Each row is a point on a tangle of strands that fork and nearly touch. The rows are in no order.
In the rows, 128 means zero.
Points whose rows are less than 193 apart are linked; no others are. Some points are linked to none.
biru: [163 109 130 107 160 140 160 118  94 148 142 136 112 167  98  89 169 165
 110 200 187 107  77 144 133  66 141 129  75 114 167 129 133 172 120  97
 168  98 138 127 148 119 118 144 119  91 105 144 108  80 131]
Vav: [123 121 112 105  95 114  91 124  96 175 101  90 125  92 141 158  69  98
  89 109 123 144 122 167 125 155  89 139 131  89 124 124 131  75 163 115
 150 156 135 119 118 147 183 113 129 157 174 118 140 206 158]
boli: [100 100  88 119 157 105 111  99 126  94 137 178 189 111 122 165 115 110
 165 142 131 160 117  94 111 147 128 152 178  77 128 104 110 204  94 114
 147 132 133  86 104 139 103 118 108 116 193 137 155  93 170]
Gizir: [100 136 163 174 100 104 169 121 101 147 119 132 127 199 128 110 152 161
 141 116 173  67 115 126 131 133  92 121 122 151 138 138 118 124 122 112
 144  87  92 147 184 118 186 118 135 128 100 125 138 111 103]
ses: [174 132 153 112 179 156  70 126 147 105 181 143 162 121  87  88 150 147
 188  98 144 165 167 100 151 133 131 145 159 101 124 111 105 171  99 112
 157  95 164 142 113 150 118 118 132  56 135 135 139 100 133]
Ruz: [171  79 138  65 163 125 127 166 143  93 150 156 111 110 115 149  95 118
 111 114 113 232 174 169  73 114 114  65 110 120  88 119  89  77  99 119
 207 148 165  97  72 133 148 169 120 152 105 108 126  81 175]
Bobu: [174 108 163 154 148 126 171 116 122 174 128  89 162 111 131  83 167 128
 149 170 140 164  95 136 165 130 168  61  94 181  97 137 135  87 181 183
  86 141 139 125  99  74 136 160 109 178  86 110 169 129  85]
vatov: [ 60 145 157 190  60  97 123 107 133 199  19 151 155 122 138 135 111 171
 145 130 131  39 116 107 129 147  82 139 160 139 179 128 132 145 160 113
  93  97  94 164 154 184 148 121 147 135 126 139 145 170 124]
mige: [135 175 122  92  59  94 127 129 170 131  54 101 100  76 141 159  88 124
  64 116 152 137 162 167 186 105 131 159  89 164 172 131 122 156 152 148
 146 125 183 165 117 180 105 113  97 123  94 126 140 145 152]
gima: [153 140 124 127 157 122 155 120 111 176 125 155 146 188 105  98 164 158
 140 201 170  59  52 115 113 115 153 147 132 133 161 152 157 179 113  92
 159 119 108 107 171 119 178 123 122 114 140 162 128 107 137]
gub: [105 112 245 139  89 131 114 122 128 162  68 101 134 149 122 114 132  98
 143  96 160 110 146 149 121 153  87  68 119 164  92  98 138  88 173 121
 145 115  82 153 173 110 124 120  89 125 101 101 131 153 130]
Vaba: [176  78 111  46 171 122 122 155 133  62 175 122 109 107 153 112 107  74
 133 154 100 193 156 126 116 110 138  81  96 147 127 113 131 119 102 144
 179 168 184  90  87 113 104 170 125 150 110 117 137  93 179]
Subu: [ 98  72 132 171 112 101 146 138 119 160  57  88 151 102 134 128 118 103
 187 101 102 142 143 164 134 147 138  94 145 130 107 133 136 135 176 134
 112 123 104 150 145 142 126 117  89 175 116 144 170 133 148]
gugo: [116 119  97 102 126 151 121  92 110 142 108 128  97  91 102 156  74 119
  90 212 111  95  89 113 125  92 126 151 125  33 143 137 136 122 120 136
 125 159 114  62 117 154 129 151 111 117 203 143 101 186 173]
gaz: [150 124 116  76 197 127 122 160 131 110 173  86  96 143 145 101 147 126
 138 184 159 108 115  99 126 144 112 142 140 100 164 139 172 173  49 122
 150 119 164  72 157 133 105 169 129 114 112 158 111 139 131]
sola: [109 108 109 158 123 114 127 122 161  85 112 159 137 152 105 152 108 127
 152 127 107 135 157  89 132 111 143 118 119 114  83 134 116 192 158 118
 140 120 137 167  75 144  96 103  87 109 135 110 147  82 144]
buviz: [165 140 113 122 144 128  93  87 148 135 117 149 149  69  95  77 143  89
 149 132 115 175 141 128 163 158 171 158 145 100 106 135 152  98 142 116
 136 157 157 105  94 140 136 133 118 155 180 151 139 130 191]
Buz: [154 146 136  68 124 116 114 134 141 165 142  65 113 139 152 100 141 114
 121 141 166 116 115 115 112 156  88 151 119 145 178 128 125 165  98 147
 166 126 166 117 151 158  96 152 148 106 127  97 130 145 141]
zefiv: [102  99 119 155 164  99 134 114 160  78 121 144 135 107 121 150 125 107
 142 161 146 124 144  82 151 110 170 142 163  95 127 102 149 186 130 136
 142 137 147  92 111 124  65 107  85 112 155 129 173 104 171]
remak: [105 124 112  84 136 119 137 146 152  83 171 144 101 131 160 173 115  89
 107  43  68 176 163 127  61 146 106 136 135 152  79 107 100 130 116 137
 143 109 151 158  81 158  76 118 168 108  88 112 102 117 121]
legot: [ 77 121 198 115 100  88 154 146 135 131  82 106  95 137 147 158  93  74
 114  68 128 157 172 146  93 141 133  82 167 239  96 104 130  67 193 177
 127 155 119 160 123 112  71 115 122 160  57 118 178 168 100]
fode: [131 139 165 159 139 155 104 137 112 127 133 143 189 188 137 118 181 141
 192 110 111 114 120 111  92 195  89 109 182 152  99 120 131 101 119 128
 127 112 107 145 139  93 139 124 140 134 153  86 118 112  81]
Goge: [151 128 144 111 133 130 144 121 110 128 118 113 121 114 116  74 188 152
 102 153 206 127 119 159 158 113 151 135  90 143 178 105 153 124 118 113
 132 118 130  96 147 116 126 174 122 139 101 145 130  79 127]
saf: [122 108 181 142 142 135 128 140 150 112  99 120 123  93 141 117 139 120
 153 197 115 156 130 148 114 137 157  87  89 127 111 139 177  88 147 127
 126 189 133  80  99  90  88 170 101 148 122 130 123 106 131]
rukel: [120 124 197  88  95 100 133  95 162 139 135 103  95 154 163 127 132  93
  75  96 170 139 141 150 100 128 106  87  88 219 135  69  80 118 161 175
 159 102 144 170 148 117  75 133 119  78  72  88 154 137 107]
viro: [134 164  89 111 109 113 122 156 169 118 126  87  82  71 143 118 108 133
 108 113 157 169 156 134 177 123 131 184 129 146 177 117 131 172 107 138
  93 124 180 155 121 187  89 150 144 120  74 136 134 145 131]
Sikob: [122 157  97 152 177 145 110  99 129 108 192 148 152 112 158 102 193 127
 133 107 133 151 122 134  82 185 129 192 143  88 108 161 134 135  48 110
 114 105 128  97 148 124 146 105 145 116 166 165 134 139 115]
fogu: [147 145 100 100  64  79  80 138 128 178  84 122 113  99 141 185  80  83
 114  92 131 166 152 151 147 168 109 133 141 147 140 131 102  95 173 128
 139 153 195 139  99 152 187 111 134 166 147  85 171 156 191]
Nolor: [ 97 150  91 183  70 109 127 126 121 196  53 161 165 115 130 131 140 198
 197 117  91  72 107 121 133 134 129 167 152 103 121 164 108 127 145 152
  65 114 103 158 139 170 164 103 138 160 165 160 148 155 116]
roz: [130 108 127 124 142 111 154 113  86 161 149 127 141 121 135  99 210 130
 117 141 162 160  91 181 112 144 160 125 102 106 126 110 155 114  99 118
 148 136 110  32 128  80 157 185 121 172 117 146 133 118 137]
pezov: [ 85 128  91 174 104  97 159 106 117 119  97 126 146  95 131 146 140 131
 129  74 103 131 150 110 163 152 131 163 158 147 100  84 139 160 132 139
 124 103  83 128 133 119 112  63 149 126 114 131 224 148 156]
vozus: [ 94  99 133 190 141 118 159 109 148  80  98 134 128 100 114  99 128 110
 127 101 151 127 154 113 197 143 167 135 169 138 146  79 163 165 136 112
  98 128 104 131 131 107  81  87 123 135 110 143 195 108 158]
beri: [128 134 117 131  42 108 149 117 106 190  75  87 119  98 141 116 139 149
  80 109 163 120 119 180 155 135 111 149  72 177 180 142 159 110 159 133
 128 124 106 169 166 152 171 149 142 204 106 165 145 125 105]
Fulib: [145 168 142 111 128 149 111 122 131 164 163 131 162 147 161  81 206 168
 132 133 138 134  72 177 104 183 118 137  86 148 140 173 128  83 116 105
 129 131 147 108 135 106 170 158 149 174 146 136  59 119 102]
rulas: [ 99 105 169 144 162 190 111 155  84 117 136 143 114 118 134 134 115 106
 186  99  63  69  89 121 104 144 124  92 146  66  92 103 156 100  88 121
 121 139  44  97 183 108 121 105 100 153 184 147  45 142 112]
lunem: [129 147 177 125 131 151 121 135 148 129 103  94  72  76 130 137  98 113
  54 115 153 169 156 172 127 113 132 124  81 124 150 129 165  96 133 123
 121 177 159 131 136 125 107 155 113 127 108 128 100 174 140]
lok: [117 126 104 101 175 144 128 151 135 110 156 134 124 131 125 152 109 141
 153 200 125 155  99 144 130  78 131  88  98 111 135 146 109 158 116 142
 138 150 150  76  87 135 112 173 110 148 124 132  65  90 146]
sigir: [108 158  78 141 132 109 118 152 113 114 173 142 138 163 119 133 115 173
 136  73 157 145 155 121 132 134  75 151 148 116 115 134  71 152 109  96
 168  61 136 136 135 142 181  86 182  95  86 155 133 124 128]
bora: [114 107 222 160 115 140 127 123 143 147 123  97 138 177 112 109 182 144
 172 102 129 110 125 127 142 160 121  86 141 171  62 116 133  92 132 147
  93 105  74 154 143  68 118 150 130 127 103  88 134 126  80]
tol: [140 108 176  96  86 112 136 119 131 161 116  71 178 187 140 150  99 122
 135 156 133  77  98 135 102 150  52  82 128 172 167 136 118 120 165 139
 125 143  97 159 167 130 128 165 111 151 139  80 114 114  86]
tafin: [128  91 176 149 137 159 136 186  87 140 107 151 129 223 130 195 126 129
 144 104 121  33 118 103 126 135 120  52 186  82 111 110 118 149 103 119
 116 115  82 126 185  84 123  97 103 110 129  92  62 149  80]
lonib: [134 120 114 100 120 108  85 101  98 137 137 164 218 106 122 133 185 162
 183 173 113 169  91 134 121 152 151 149 200  92 108 126  98 120 103 143
 132 166 114  80 113 105 175 148 135 137 227 125 169  94 143]
vut: [123 122 178  99 101 106 122  99 138 161 123 125 139 185 116 123 179 124
 124 122 176 115 130 152 128 140  88 115 114 179 155  68  86 152 134 156
 130  92 115 151 132 132  70 159 155  82  97  72 128  78 124]
totak: [113 156 107 171 102 109 163 117 106 145 109 117 109 139 106 134 118 126
 111 143 117 114 138  90 169 112 129 163 120 164 120 130 114 141 154 155
 123  80 122 166 105 136 142  71 140 101 110 121 199 172 134]
boze: [190 140 108  66 147 140  75 132 148 111 161 155 120 149 132 102  98 121
 139 121  82 169 149 124  99 109  88 104  63 119 113 113  86 110 153 150
 182 126 147 169 107 163 118 131 128  93 137  81  91 129 140]
num: [122 170  87 129 136  90  98 102 186 155 158 153 125 132 138 135 161  88
 154 100 114 197 129 111 126 161 146 147 142 135  64 141  71 140 153 156
 150 117 149 132  78 126 126 112 124 100 141 134 162 143 155]
gadu: [139 119 135 182 134 125 120 100 152 132 106 163 133  63 127 107 158 123
 124 150 119 180 126 122 157 129 200 148 112 104  66 163 147  84 125 119
  91 133 156  78  85 122 155 144 136 169 146 175 166 134 138]
nibo: [143 138 160 102 143 139 109 107 155  96 100 110  39  38 140 110 102  99
  71  85  89 169 172 152 115 101 177 143 137 134 131  90 165  72 103 124
 137 148 151 116 107 143  42 151 131 140 107 135 105 147 169]
litam: [163 157  79 136 120 149 145 125 123 117 130 117 117  82 124 112 128 148
  64 168 119 178 124 126 149 101 179 125  57 157 112 146 150  83 140 159
 128 124 161 126  94 116 176 130 154 123  73 115 171 130  87]
Sige: [117 134 118 127 168 163 144 142 142  57 143 155  66 117 121 139  74 146
  92 156  94 107 157  76 126  74 132 141  96  82 106 133 158 147  75  86
 145 104 143 124 121 145 102 118 105  79 131 138  87 130 145]
tof: [144 125 136 133 172  91 144 110 135 117 212 129 136 119 150  90 187  92
 128 101 161 150 130 126 126 173 158 158 139 143 120 120 134 156  64 118
 111 108 151 114 129  95 116 116 145 107 117 152 157 105  98]
mene: [146 121 100 123 124  99 121 144 131  76 162 129 168 136 165 114 171 104
 130  77 156 151 158 136  96 181 117 127 139 167 159 125 146 134 102 102
 159 142 156 128 119 101 125 113 164 130  89 122 147  85 107]
rigem: [123 145 143 172  93 137  95 118 129 114 118 146 166 135  77 112 163 159
 151 118 127  91 145 126 134 128 119 165 134 183 153 114 125 128 148 132
  90 111 102 174 115 156 134 140 177 104 126 123 139  56 106]
nuzel: [135 125  66 121 140 123 124 149 143  92 169 164 155 101 141 161  91 153
 121 141 112 182 143 131 133  99 142 139 124  90 133 174 116 133  96 126
 116 125 159  75 100 140 143 163 148 152 154 127 101 121 131]
Rebu: [120 134 155 127 104 138 119 123 116 116 137 128 110 139 117  83 142 130
 132  84 129 124 177 127 179 129  99 135 109 214 154 132 136  99 158 153
  94 102  84 195 151 125 127 119 172 112 107 135 125  83 122]
mekig: [155 150 160 130  90 115 104 132 115 157  83  88 148 105 136 117 140 118
 120 190 128 127 112 139 121 171 131 124 101 151 144 136 174  96 160 141
 117 181 141  91 129 102 151 169 101 154 143 107 134 138 121]
beme: [172 144  87  94 129 124 105  92 157 150 129 174  91  71 142  91 167 100
  99 107  99 176 145 160  88 137 159 171  76 107 120 147  81  80 112 125
 125 110 160 113  87 171 121 153 145 147 120 157  91 122 167]
zonuk: [117 155  76 149  66 111 135  86 105 189 100 153 186 177  91 129 141 197
 145 134  82  63  95 131  83 151  73 120 131 112 159 130  50 101 177 153
 141 117  70 164 147 140 197  86 146 122 212 133 125 118 108]
topel: [140 103 147 121 141 130 135 175 111  96 158 111 129 147 139 129 134  91
 132  91 145 181 149 155  72 143 108 103 155 161  99 122 141  90 101 103
 156 148 129 129 119  89 125 144 128 160  87 125 131 117 123]
Saz: [153 115 132 114  80 109 143  95 126 164 100  77 161 124 152 119 163 115
 112 154 140  91 108 171 137 158 119 132 112 187 164 142 142  98 161 167
 110 147 114 149 151 122 149 164 139 160 135  85 150  98  97]
vagol: [ 62 113 200 161 111 111 133 144 131 155  60 109 134 167 109 156  88 140
 154 117 132  54 120 110 127 110  78 104 171 151 155 119 135 158 170 120
 110 120  89 200 164 166 112 107 112 105 112 119 140 154 115]
Rumuk: [116 148 116 143 151 102 109 140 154 124 175 171 146 142  93 123 125 132
 164  71 165 161 147 101 160 142 122 176 156 105 127 111  80 213 103 118
 138  76 146 148 117 167 122  95 148  66 101 149 161 128 136]
zeni: [116 112  93 171 130 155 143 194 134  76 104 176 134 194 133 173  92 175
 140 103 135  79 147  99  87 113  91  90 157  91 134 127 141 163 114  76
 172 136  97 144 143 144 157  86 127 114 128 131  85 103 120]
vub: [119 107 114 150 151 110 105 130 122 138 130 149 217 127 160 145 142 124
 214 155 130 149 108 122 109 180 141 115 202  98 129 156 132 168 118 129
 136 139 114  85 136 111 158 132 115 169 184 126 165  88 159]
talu: [115 122 139 156 193 155 119 145 164  56 168 165  89  84 140 120 119 132
 110 153 130 147 144  80 125 119 140 142 106  84  55 154 152 137  60  79
 119 117 167  78 108 112  98 149  98 127 140 160  80 129 138]
mafu: [105  96 165 159 167 132 141 149 103 112 157 135 148 200 117 155 163 114
 158 105 146  70 125  75 145 117 139  85 212 102 127 112 139 164  94 110
 110 131  94 129 162  63  88  93 131  74 125  92 121 135  98]
mek: [190 154 120  73 136 145  82 114 148 101 157 127 113  99 124 130 106 115
 117 169  91 178 151 107 134 109 162 136 112 120 124 121 123 102 137 160
 131 146 191 130 104 155 120 144 152  98 156  66 118 145 142]
Dibok: [137 108 172  99 108 123  83 111 141 139 107 102  99  78 152 176  71  79
  56 122  94 172 148 161  87 128 132 107 127 117 126 118 124  60 140 130
 147 167 157 114 111 135 151 159 111 161 149 101 100 201 142]
Raf: [147 163  91  88 114 147  85  72 137 180  93 182 119  84 136  95 185 109
 131 138 106 128  98 146 136 151 177 164 107  97 120 178  99  84 145 133
  93 146 146 101 121 141 162 136 133 158 188 168  96 139 167]
nir: [122  87 153 132 141 147 151 172 119  90 106 116  80 128 126 133 129 124
 112 178 137  88 129 125 119 114 150  84  67 109 119 140 171 110 118 107
 163 165 110  93 135  91 134 129  71 125 118 119  97 129 138]
Bamo: [117 106 119 154 113 126 164 130 118 165 136 115 126 174 161 143 163 116
 111 125 107 129  98 139  95 127 121  98  64 138  77 166 102 108 162 148
 128  89 103 151 146  93 141 109 102 148 112 122  97 163  87]
Dabe: [150 151  99 106 125 146 137 146 130 147 136 116 108 146 128 137  74 167
  80 175 118  75  99 133  94  97  93 148  98  81 149 156 107 125 153 111
 138 118 126 134 144 170 179 109 121 111 159 157  74 183 102]
piz: [133  98 138 168 161 128 158 147  98  85 168 115 180 147  90 144 145 160
 140 169 143 118 139  97 129  98 185 118 170 134 126 134 155 158 131 140
  82 129 131 134  95  99 110 130 139  90  95 110 182 105  58]
volum: [143  80 120  55 196 145 143 181 140  87 200 103  93 143 145  96 122 102
 130 140 144 147 147 107 137 119 137  81 109 110 130 151 145 133  61 121
 162 121 182  84 137  97  91 152 114 140  75 135  97 129 148]
vozi: [141 116  95 143 159 137 174 156 148  67 153 171  95 105 116 120 109 171
 106 150 128 125 167 105 166  62 155 163 109 106 154 139 130 194  92  76
 108 104 160 136 119 135 118 125 109  88 110 164 121  81 139]
vifep: [138  89 144 103 149 132 174 151 111  98 159  75  97 155 142 133 133  95
 108 109 136 151 132 149 126 122 137  49 103 166 114 105 128 113 142 169
 128 163 118 134 124  53  84 136 105 150  69  97 140 120 107]
bam: [121  87 163 101 118 127 164 125  98 156 168  76 157 247 133 156 114 122
 147 139 167  53  94 135 145 108  72  54 156 132 164 131 129 128 141 131
 106 123  82 161 187  63 146 156 123 140 126  84  97 137  84]
Gal: [176 125 128  76 184 137  84 114 132 110 205 112 148 104 124 101 134 119
 166 142 115 196 130 111 138 143 135 131 148 116 119 119 111 145 113 159
 112 135 176 117  69 131  95 162 138  87 170 104 170 113 137]
tun: [130 161 171  76  79  94 128 130 147 137  94  80  92  99 123 117 115 118
  64 103 201 138 162 164 166 101 133 141  95 211 153  82 112 121 176 183
 143 134 147 162 167 134  99 140 120 110  64 134 175 142 133]
Lazas: [146 107 123 151 138 118 153 122 125 197  90 120 124  75 129  95 149 115
 128 147 110 178 110 155 130 120 197 101 109 151  82 160 122  40 173 156
 102 138 146 109  86 100 165 157 110 195 122 156 156 158 115]
Lub: [103  95 199 116 111 125 123 149 125 109  96  97  85 129 124 143  80  63
 100  60 111 115 172 159  90 164 112  87 130 169  94  98 142  76 167 142
 168 149 107 172 131 101 109  93  89 135 124 114 138 162 135]
pima: [ 95 100 140 156 148 154 139 139  99 120  93 104 103 105 114 149 101 138
 107 196 133  73 116 113 121 118 129 100 138  63 123 113 190 106 108 115
 126 190  98  56 144 110 141 135  81 128 168 153 123 149 138]
vere: [112 162 110 159 112 152 129 166 118  68  85 173 124 126 121 177  47 200
 117 125  92  65 138  97 105  99 105 153 168  82 127 129 176 146 115  74
 151 152 117 141 128 164 146  85 149 121 148 141 101 152 133]
mev: [100 148 197 128  62 114 129 132 140 151  86  73 109 121 123 143 120 142
  79 104 189 117 164 185 163  98  76 131  99 195 182 131 127 108 148 126
 129 126 113 174 181 133 135 126 136 140  64 159 160 144 104]
runo: [115 170  77 145 142 154 121 140 119 117 157 162 129 155 145 111 126 165
 145  64 133 108 133 102 100 160  88 168 154  93 114 123 123 142  73 109
 143 109  96 120 162 133 168  74 159  98 152 163 133 151 138]
lun: [123 185 115 163  93 106 112  90 146 130 139 193 150 165  82 133 160 146
 137 134 135  73 104  92 116 146 106 188 156 176 161 128 109 180 142 139
 108  82 106 169 109 164 120 113 185  56 121 127 144 103 110]
Sadub: [119 128  93 133  85 107 136  93 168 113  81 129  79  57 139 148  93  94
  66  69 105 173 157 144 154 128 175 182 133 101 148  97 127 122 108 118
 100 137 176 102  94 150  58 124 117 149 122 125 140 137 193]
timeb: [129 107 159 124 178 149 162 110 102 126 183  80 125 208 105 110 118 126
 141 146 168  83 106 104 158 113 110  79 172 135 165 100 152 160 104 122
 109 138 114 117 177  84 103 138 115  99 109  94 107 141 107]
Fafe: [ 94 127  54 141  84 123 146 115 107 179  71 134 171 150 110 165 116 148
 148 132  84  70  91 140 135  98  97 149 130 125 149 126  68 153 176 147
 100 101  81 156 120 166 155 107 144 122 176 138 130 137 123]
depev: [151  97 120 110 165 123 121 135 158  87 150 158 122  98 119 167  76  74
 115  67  65 208 173 135  81 119 149 132 154 126  74 108 105  93  94 110
 164 134 169 122  73 153  93 159 151 158 131 113 125 102 170]
tak: [127 121  94 175 134 105 155 140 103 145 102 135 179 124 127 138 163 173
 144 170 157 140 107 122 167 105 147 161 160 116 138 122 142 174 139 120
 101 135 147 102 111 133 148 147 145 130 118 126 164 119  94]
fegug: [182 152  33  79  84 106  83 114 161 140 133 196 129  75 117 112 120 116
 115  71 102 189 135 155 147 136 139 166 110 126 134 138  70  95 126 124
 151 113 176 150  78 172 165 128 148 150 118 127 119  92 165]
fubo: [174 148  49  80  88 107  68 104 152 140  98 162 119 116 134 159  76  86
 117  89  78 157 144 137 162 131 125 176 134 114 133 143 101  95 131 137
 139 149 184 126  72 179 159 114 134 178 177 113 144 128 207]
zifi: [ 82 133 149 142 137 150 156 122 130 108 112  69  69 107 173 158  96 101
  88 119 111 128 132 144 128 137 113 122 129 129 154  88 165 143 125 122
  98 164 114 137 166 112  74 124 111 128  98 138 127 179 113]
dozev: [ 81 110 149 170 100 135 141 166  98 133  75 154 146 198 152 178  92 138
 156  93 120  18 132  89 103 146  84  87 168 112 126 123 151 166 125  98
 139 125  71 165 186 136 139  64 106 102 114 118  99 140 108]
Mubal: [113 126 108 132 140 144 138 151 173 113  99 160 122 137 129 171  86 126
 158 152 113 138 134 128 114  96 119  95  97  90 106 169  94 173 161  90
 156 134 135 138 107 159 113 136  80 139 150 138  68  87 147]
lek: [113 150 116 188 128 132 142 136 118 125  94 188 150 147 101 139 100 178
 172 150  97  62 113  82 129  97 133 158 198 110 163 150 155 169 142  80
 106 138 101 163 137 181 151 106 154 103 146 161 131 130 145]
lazi: [127 147  50 146 132 115 123 130 138 105 169 131 141  76 120 151 129 139
 101 127 141 173 143 119 174 120 167 181 144 120 133 130 115 162  99 122
  83 127 159 116  82 156 130 141 160 141 113 141 172 110 114]
siviz: [100 127 160 165 174 142 135 131 128  95 166 165 100  98  99 105 152 161
 153 215 150 106  99  90 131  85 160 137 110  56 103 151 154 148 103  97
 121 131 148  66 109 120 122 154 117 109 154 179 104 118 143]
gisup: [109 147 102 106 150 169 156  96 117 145 145  95  77  94  96  92 112 118
 111 178 104  87 100 101 134  91 128 157 112  77 151 106 140 150 117 119
  85 123 104 111 146 154  86 119 113 101 172 140  88 163 151]
kotak: [112 144 101 177 150 135 157 113  85 145 112 190 176 130  98 101 163 203
 164 182 122  62  66 116 102 102 165 161 188  88 161 164 154 156 108  89
 132 128  72 111 163 150 187 109 127 120 163 186 120 121 136]
feg: [131 148  80 101 101 131 106 152 154 120 152 155 115 129 119 134 106 126
 136  97 103 177 158 135 124 113 106 111  89 154 137 140  46 110 170 140
 143 117 156 176  87 172 162 109 132 133 119 116 106 116 136]
nidu: [124 118 116 137 132 148 161 171 122  57 191 125 136 169 122 135 119 162
 118 119 145 127 171 112 153  82 144 130 133 139 156 157 138 168 107 108
 109 120 143 141 136 109 122 116 155 106  75 129 123  82  88]
kadak: [ 88 116 107 132 136 189 129 124  89 122 156 116  95 127 111 103 110 130
 143 133  68 107 103 121 133 124 126 137 111  68 128 129 159  97 121 119
  85 135  55 129 164 121 136 113 112 139 196 153  60 162 127]
nokoz: [158 127 164  93 110 172 100 134 112 122 149  87 107 118 119  68 131 133
 138  95 100 126 134 148 124 132 107 127 110 141 153 101 160  81 131 137
 111 139 107 145 156 121 109 144 154 121 122 119  83 105 132]
kupa: [136  89 147  77 104 130 163 144  99 119 119  70 117 164 154 134 115 110
  65 125 186 124 134 178 128  89 115  80  62 180 129 132 139 119 165 162
 160 136 115 146 165  74 138 119 117 178  55 137 145 113  82]
bamu: [149 135 167 136 154 121 167 108 118 201 130  90 127 157 140 111 156 118
 129 166 170 140  71 136 169 102 142  90  75 162 109 150 101 140 172 157
 110  98 126 132 144  83 125 134 101 142 103 117 117 148  82]
likel: [ 94 136  86 115 131 147 139 135 139  92 160 103  82 108 165 195  69  78
 101  84  93 143 134 134  90 121 126 149 103 120 108 109 125 121 113 150
 131 130 129 133 124 142  69 128 144 127 124 105 106 183 125]
natof: [118 148  99 151 141 118 115  78 140 135 180 180 147 124 100 125 187 135
 148 117 138  99 128  97 158 118 135 206 177 112 132 115  84 193 119 158
  96  87  99 165 128 149 104  98 151  54 145 154 154 103 114]
mik: [113 137 185 157 160 170  80 148 101  92 162 133 163 157 136 153 142 121
 210 112  70  93 110  84  93 166 124 120 196  93  71  93 142 143 107 137
 138 143  79 122 145  89 100  94 130 127 187 100  71 114  86]
Vilok: [150 182 116 115 118 164 107  91 117 169 131 120 127 111 157  67 174 143
 110 143 109 113  79 134 100 147 152 170  88 108 140 156 138  81 129 137
  83 134 111  94 145 131 150 142 138 138 176 154  77 124 108]
kepof: [169 165 102 141 107 125 162 113  97 154 124 113 141 153 123 106 107 151
  90 183 123 103 106 117 173  97 143 117  86 166 124 176 135  97 163 152
 123 110 147 164 106 137 199  94 148 129 124  87 162 146  91]
zis: [144 151 156 146 150 146 105 127  99 194 145  96 155 162 128 112 133 130
 159 118 173 170  90 152 143 182 120 103 163 146 102 160 131  85 126 128
 116 134 117  96 163  78 182 140 148 166 128 125 151 183 112]

A fork is a point with three links. Follow the links from the first point to the second and name the forks in between, in order.
mev, vatov => Saz > dozev
tol, totak => Saz > tun > lazi > zefiv
Sikob, depev => Rumuk > fegug > lunem
nokoz, Bamo => Rumuk > fegug > Raf
Ruz, Rumuk => lunem > fegug
zefiv, mik => lazi > tun > Saz
viro, legot => tun > Saz

A fork is a point with three links, a tip a point with one. Leave the first point through the second and follow the links. Name the first fork or tip that comes.
legot, Lub => Saz
Buz, gaz => lunem
lunem, zifi => Buz
gugo, gisup => legot

Follow the links from the first point to the second, and from the first to the third. Name the last point that the two ways share.
vifep, rigem, gadu => Rumuk
talu, vatov, pezov => lazi
Raf, Buz, sigir => fegug
depev, buviz, boze => fegug
siviz, vatov, kepof => lazi
zefiv, pima, Goge => Saz
